Each row is a point on a tangle of strands that fork, close into loops and nearly touch. The rows are in no order.
In the rows, zero is written as 128.
Points whose rows are less than 102 apart are linked; no others are. Some points are linked to none.
kener: [ 95 103 105 154 100 125 138 147 106  95  92 169 167 150 144 168 136 134
 128 121]
zaton: [100 132 119  68 132 127 171  98 156  58 125 157  71 139 116 117 133  86
  67  78]
zogup: [122 108 155  85 105 168 112 133 108 152 107  92 174 145 127 112  71 147
 118 117]
Goto: [102 131 102  99 140 124 134 138 123 143 127  95  85 106  82 193 108  73
 154 125]
gaz: [ 86 143  90 108 108 129  61 101  95 127 147 153 150 132  96 155  66 102
 113  90]
dele: [116 152  97 210 148  98 114 144  99  91 131 124 131 165 137 136 141 123
 177 109]
Lifeb: [114 114 110 190 136 127 108 130 103  94 128 114 149 142 106 118 126 105
 151  69]
biz: [140 136 114  93 159  96 103  95 161 126 146 116  99 128 105  98 154  96
 133 137]
peno: [182 108 121 129 118 146 122 138 136 201  97  99 170 141 151 120 155 181
 121 170]
Vusen: [ 96 149 104 129 143  91 119 102  77 117 116 217 118 137 137 116 155 122
 161 195]
Lunu: [149 115 131 172 101 141 134 171 205 165 114 120 147 113 133 160 157 173
 114 114]
tigo: [162 104 154 160 147 160 141 154  97 202 108 104 152 145 164 126 177 190
 131 163]
dukip: [194 122 132 153 125 117 159  97  73  91 139 159 122 112 140 109 112 136
 175 178]
vates: [102 112  65  81 109 122 169 120 138  80 122 137  70 133  99 154 105  68
  72  72]
Nepov: [192 155 190 129 117 126 152 175 145 189 135 167 124 126 178 132 103 173
 133 213]
Lus: [119 112 120 139 129 124 146 148 121 125 134  91 112 101 106 187  97 112
 136 112]
Zeri: [120 127 172 107 115 140 158 130  56 134 118 164 175 157 144 116 102 139
 130 181]
Lon: [117 158 142  87 133 165 129 137 196 111 122  95  88 127 165  98 166 164
 160 126]
rim: [176 121 111 106 119 145  98 132 185 174 109  96 158 138 126 100 171 156
 134 135]
rema: [119 177 104 155 165  91  90 124  76 167 139  95 140 172 120 162 126 119
 151 156]
tulib: [ 79 127  83 124  88 125 126 144 123  74 106 185 131 146 135 165 102 107
 128  97]
teres: [120 115 106 152 160 127 114  85 141  92 139  97 114 125 132  86 178 134
 124  85]
dob: [197 137 126 135 110 142 108 105  81 137 144 123 130 120 132 208  74 132
 151 132]
bunun: [194 108 117 129 117 128 114 112 110 137 122 103 136 122 101 161  91 104
 158 145]
gul: [112 144 168 174 147 152 115 138 101 140 149  81 135 128 134 164 118 166
 135 104]
nezof: [148  95 117 132  94 155 129 103 165 165 101  96 154 106 145 156 115 180
  88 119]
Vuved: [ 78  93 192 135 161 139 142 139 118 165 115  84 127 119 149  97 109 157
 110 131]
tufot: [171 145 137 130 153 141 152 154 103 160 137 152 113 121 188 131 177 205
 162 199]
Kavos: [190 142 105 151 132 105 109 129 139 122 135 152 133 127 145 142 160 149
 164 166]
dubo: [ 98 152 117  86  76 183 118 140 167 111 151 149 124  84  83 149 124  97
  93  44]
zarez: [112 144 157 127 154 143  75 105 166 134 170  98 134 114  93  65 161 120
 120  74]
Mun: [144 109 160  92 144 102 170 111 196 109 134 120  81 110 123  87 134 107
  69 115]
ronof: [103 109  53 143 116 115 143 102 141 101  98 118 124 155  93 122 155  82
  99  60]
ver: [134  78 149 127 136 135 177 138  61 124  95 118 124 118 125 133 107 110
 151 159]
vudi: [104 135 130  53 123 130 106  93 169 137 140 155 109 113  79 142 124  73
  79 101]
rane: [148 133 117 143 158 108 145 154 121 131 134 165 110 117 167 154 190 161
 164 190]
zenis: [152 132 115 111 105 131 127 149 228 170 118 100 141 124 119 131 167 146
 103 125]
vupus: [104 184  79 125  95 160 143 140 158 123 130 103 116 125  51 129 163  62
 104  36]
tira: [ 80 128 145 154 182 111  94 116  70 128 144 136 124 137 123 136 143 117
 153 136]
Vif: [148  96 124 138 166  88 160 164 138 135 122 116  98 122 116 104 173  90
 156 166]
Savuf: [124 116 114  78 100 143 116 127 135 121 108 119 154 146 114 127  91 103
 131 116]
zaden: [149 127  51  82 106 116 135  60 138  79  95 160  81 142 118 124 127  74
 129 106]
Gove: [ 90 106 187 181 148 118 126 186 130 147 138 131 155 122 108 148 132 125
 119 110]
vula: [134 115 176 109 106 165 129 136  48 151 119 124 180 164 142 142  76 130
 121 143]
Tal: [134 130 137  89 149  91 111  98 156  95 147 181 103 128 124  60 158  90
 128 151]
tilor: [ 73 100 164 110 150 134 148 135 175 119 117 125 114 117 130 105 173 125
  94 108]
pezaz: [201 120 163 169 132 125 193 118  47 133 157 153 117 118 141 101 137 154
 157 198]
gik: [124 130 144 120 138 101 141 103  61 130 139 192 153 128 139 119 134 142
 128 205]
zure: [102 118  39 115  97 133 122 127 114  97 149 127  89 119  77 147  84  72
  80  48]
gogid: [133 102  76  94 115 107 151  87  96  84 105 164  89 122 117 128  94  78
 148 138]
safab: [ 62 113 122  68 121 132 109 127 142 164 127 130 146 106  80 163 116  91
  79 103]
nelap: [107 120  88 119 122  78 154 102 105 102 108 183 107 120 135 142 132 104
 134 182]
Fiten: [ 68 151  73 108 136  82 127 132 124 143  97 151 132 168 135 119 169 110
 130 172]
budob: [231 145 111 147 130  98 133 123 106 118 152 140 122 124 140 111 129 138
 182 187]
Viket: [134 158 115  87 121 124 133 114 168  70 153 116  72 128 103 115 102  71
 132  75]
Gilus: [149  77 157  91 118 121 148 119 146 156 100 122 146 111 122  95 109 123
 104 161]
Fuvuv: [151 138 100 144  99 121  80 116 146 119 120 163 180 152 118 130 132 119
 139 120]
Memuv: [ 89 119  48  92 111 148  79 118  77 130 143 119 100 130  76 143  63  84
 108  75]
Rumoz: [161 128  64 112  95 113 121 105 163 107  91 158 109 149  99 139 125  72
 153 114]
Baz: [114 151 131 162 131 135 145 123  52  96 124 147 140 156 182 178 135 167
 144 151]
Nesa: [116 113 159 147 156  85 115 160 152 162 142 135 150 118 121 137 144 134
 104 150]
bevov: [107 156 126 195 141 119 121 143  51 109 142 119 146 174 152 175 119 136
 147 117]
Gered: [146 166  88 126 138  78 113  96 170  93 150 132  82 129 103 113 135  72
 134 108]
bog: [109  92 134 135 158  82 155 142 155 130 130 126 112 115 125 115 170 107
 102 147]
Sufu: [146  99 109 193 151 116 112 124 115 109 136  99 152 136 127  91 170 137
 140  98]
kad: [131 173  97 119 143  81 106 139 112 153 129 131 126 153 134 166 128 117
 154 193]
dolin: [133 135 174 171 168 138  77 129 140 154 172  87 145 112 112  86 141 158
 140  94]
nat: [243 155 120 133 129 112 131 148 107 164 164 154 147 134 153  86 145 170
 160 191]
Teni: [128 148  71 134 118  94  72 119 134 131 113 188 173 169 130 100 166 126
 136 147]
lur: [111 144 151  95 132 172 141 151  38  96 125 117 100 147 148 164  67 113
 188 143]
tam: [156 143 158 209 137 171 121 123 126 168 146  76 118 115 160 160 112 200
 130 103]
Nen: [ 97  94 173 149 154 170 144 142 100 164  96  96 141 137 161 124 150 179
 130 143]
guv: [186  92 144 157 144 143 131 128 113 161 111  91 129 114 124 145 138 141
 159 147]
dolu: [156 128 137 151 112 159 129 156 163 107 121 105 119 116 116 136 132 127
 182  97]
tevuz: [115 148 149 137 120 138 141 114  88 105 131 116 154 147 191 133 103 191
 118 155]
Bodi: [104 109 145 137 176 131 101  90 113 120 143 112 109  99 127 120 164 142
 139 120]
fub: [174 124 146 189 156 140  98 114 146 170 152  76 123 101 143 113 132 192
 129 116]
lopeb: [ 89 171  80 113 113  95 105 150 148 143 108 139 153 164 136 182 144 128
 133 164]
sev: [123 194 124 129 104 127  98 164 208 123 152 133 139 121 103 155 153 118
 150 105]
vipo: [106 145 140 125 143 152 120 156 146 112 116 109 107 127 111 153 156 106
 192 120]
Gatib: [109  97 116 109 126 108 162 144 146 134 108  53 151 145 126  98 112 118
 103 127]
vuveg: [101 153 105 164 178  98 107 124  52 151 128 136 131 158 141 141 168 136
 157 169]
famun: [ 92 117 155 167 128 137 141 187 107 133 140  98 150 123 114 184  93 128
 118  96]
detib: [116 150 146 101 144 138 127 168 171 104 118 139  93 129 151 123 178 129
 193 153]
Kozon: [162  93 125 149 143  73 116  93 132 155 149 114 161 111 138  87 121 157
  79 147]
Nos: [ 63 116 130 119 136 150 145 129 159  87 112 110 126 144 111  92 176 109
  95  60]
zug: [ 95  74 167  72 125 140 178 143 132 136  84 114 127 118 132  89 116 120
 110 160]
Bup: [121 180  82 142 133 131 116 119 172 123 131  90 112 149  63  96 186  68
 123  55]
gozut: [141  97 149 107 104 151 172 132 160  87  98 142 104 104 151 122 116 126
 147 131]
vipas: [ 99  98 138 129 138 105 124 117 100 113 148 107 152 122 130 117  81 126
  93 108]
bovos: [122 192 103 122  91 127 120 125 215 128 153 122 128  97  87 160 169 114
  86  79]
lipo: [117 148  58 104 144  74 101 128 141 147 132 157 161 160 146  84 188 139
 117 173]
biba: [158 138 201 159 128 168 152 130 113 144 124 170 103 118 200 123 121 196
 141 175]
vatuv: [ 76 154 116 163 129 117 109 149  44 103 134 159 129 166 137 171  75 109
 142 112]
vilo: [ 98 181  89 100  60 167 121 133 192 121 136 159 133  91  88 192 154 106
  94  70]
sisi: [118 120 204 188 139 145 135 124  93 117 141 171 132 114 191 126 113 191
 117 131]
Zuv: [183 106 143 151 127 143 147 149 172 150 119  76 102 102 113 139 125 131
 154 123]
Zim: [131  83 185 134 134 126 160 121 196 126 122 139  85  82 138  77 116 126
  85 107]
fonit: [ 77 101 163  92 148 138 127 105 130 143 131  75 124 105 132  94  85 141
  84 105]
Bag: [ 54 155 160 101 117 148 103 149 155 153 155 113 150  92  88 153 118 122
  98  88]
lodep: [116 114  62 147 138  79 127  80 137  98 115 147 126 160 119  90 175  99
  91 100]
bizam: [158  99 141 162 138  79 138 109 102 136 147  99 141 105 133 142  81 140
  98 146]
rafi: [121 123 108  83 121 112 190 103  85 124 108  97 134 129 146 104 119 147
 135 212]
gaben: [128  97 185 167 133 156 139 135 186 127 114 143 100  92 160  95 128 163
 127 108]
vude: [109 122 138 157 120 109 121 124  49  92 150 178 164 145 151 149  63 132
 105 125]
Mabu: [133 120 175  97 134 170 172 132  51 128 108 114 110 132 146 145  97 133
 175 181]
maf: [102 175  78  84  76 180 132 159 149 101 149 138 102 115  54 124 112  52
  90  35]
daz: [163 106 178 139 122 160 142 133 151 126 109 155 113 105 162 109 116 163
 156 149]
pila: [147 103 155 115 120 135 135 104 104 153 111 100 164 139 147  84  85 164
 113 157]
rubob: [128 129  77 107  74 110 132 137 176  84 110 179 131 142 117 156 104  88
 109  92]
giniz: [123 140 171  82 147  86 115 126 169 112 159 167 118 113 151  68 127 136
 118 176]
refiv: [112 106 128 103 105 144  87 112  72 108 148 169 163 129 132 152  49 135
 102 102]
tivof: [162 128 138 189 161  90 103 108 113 142 173 109 145 118 163 108 137 189
 102 140]
Pote: [204 142 157 147 140 157 182 135  72 167 152 148 108 123 170  96 152 194
 151 203]
Zem: [124 159 141  90 124 132 153 120 211  87 142 105  83 118 121 111 133 111
 106  92]
Novif: [133  79 126 121 134 124 171 143 113 113  89 122 121 131 119  99 151  90
 162 157]
togi: [120 173 135 131 136 148 118 107 182 113 164  83 117 118  75  76 172  97
 101  49]
mor: [178 127 192 104 109 152 108  91 106 186 131 153 140 110 152 156  73 169
 113 175]
dip: [129 146 151 112 117 182 104 170  56 119 140 135 114 147 116 189  63 101
 176 111]
veka: [ 91 112  78 156 110 125 128 139 148 113  88 151 152 154 114 140 173 103
 128  97]
Kebu: [107 142 158  68 138 121 113 109 126 115 133 135 142 130 149  84 112 130
 138 172]
kib: [216 145 149 136 119 127 112 157 158 173 138 151 148 129 165 109 122 183
 139 174]
mas: [162 131 164 112 112 158 102 111 112 148 137 115 132 109 141 175  58 159
 130 133]
kub: [ 69 185 140 104 120 130  96 163 173 141 147 136 134 117  91 161 130  95
 139 114]
Kave: [147 100 133 190 105 172 135 126 196 192  95 104 138 106 148 125 127 193
  94 105]
Riso: [ 81  90 120 116 120 138 151 146 142 102  92  89 158 165 124  83 141 106
 112  88]

A fork is a point with three links, a tip a point with one. Leave the first point through the second and follow the links. Name the first fork or tip that comes.
sev, bovos -> fub
lodep, ronof -> zogup
Sufu, teres -> Fuvuv
zogup, vula -> lodep

A tip is a point with one link. Name the tips that can be reached along the links from each point below, in the order of the rows.
Bag -> Goto, nezof, vudi, Gatib, dip
kib -> Nepov
Memuv -> zaton, Fuvuv, tevuz
gaben -> gozut, sisi, Kebu
veka -> Savuf, zug, lodep
Zuv -> Lon, mor

A piece is all that can be reached along the links. How many separate loops has the piece of each point below (a circle has one, a figure eight two, a Y none), and how many tips (points with one link)?
Memuv -> loops 0, tips 3
mor -> loops 0, tips 2
Bag -> loops 0, tips 5
pila -> loops 0, tips 3
gaben -> loops 0, tips 3
dukip -> loops 1, tips 1

Name the points in between on the shortest way along the links from the first point to the second, in order.
peno, Gove -> tigo, Nen, Vuved, fonit, vipas, bizam, Kozon, tivof, fub, tam, gul, famun
Kebu, gozut -> giniz, Tal, biz, Gered, Viket, Zem, Mun, Zim, gaben, daz
vude, kad -> vatuv, bevov, dele, Lifeb, Sufu, teres, Bodi, tira, vuveg, rema
rubob, Gilus -> Rumoz, zaden, gogid, nelap, Vusen, gik, Zeri, vula, zogup, pila
gul, lur -> famun, Gove, Nesa, bog, Vif, Novif, ver, Mabu
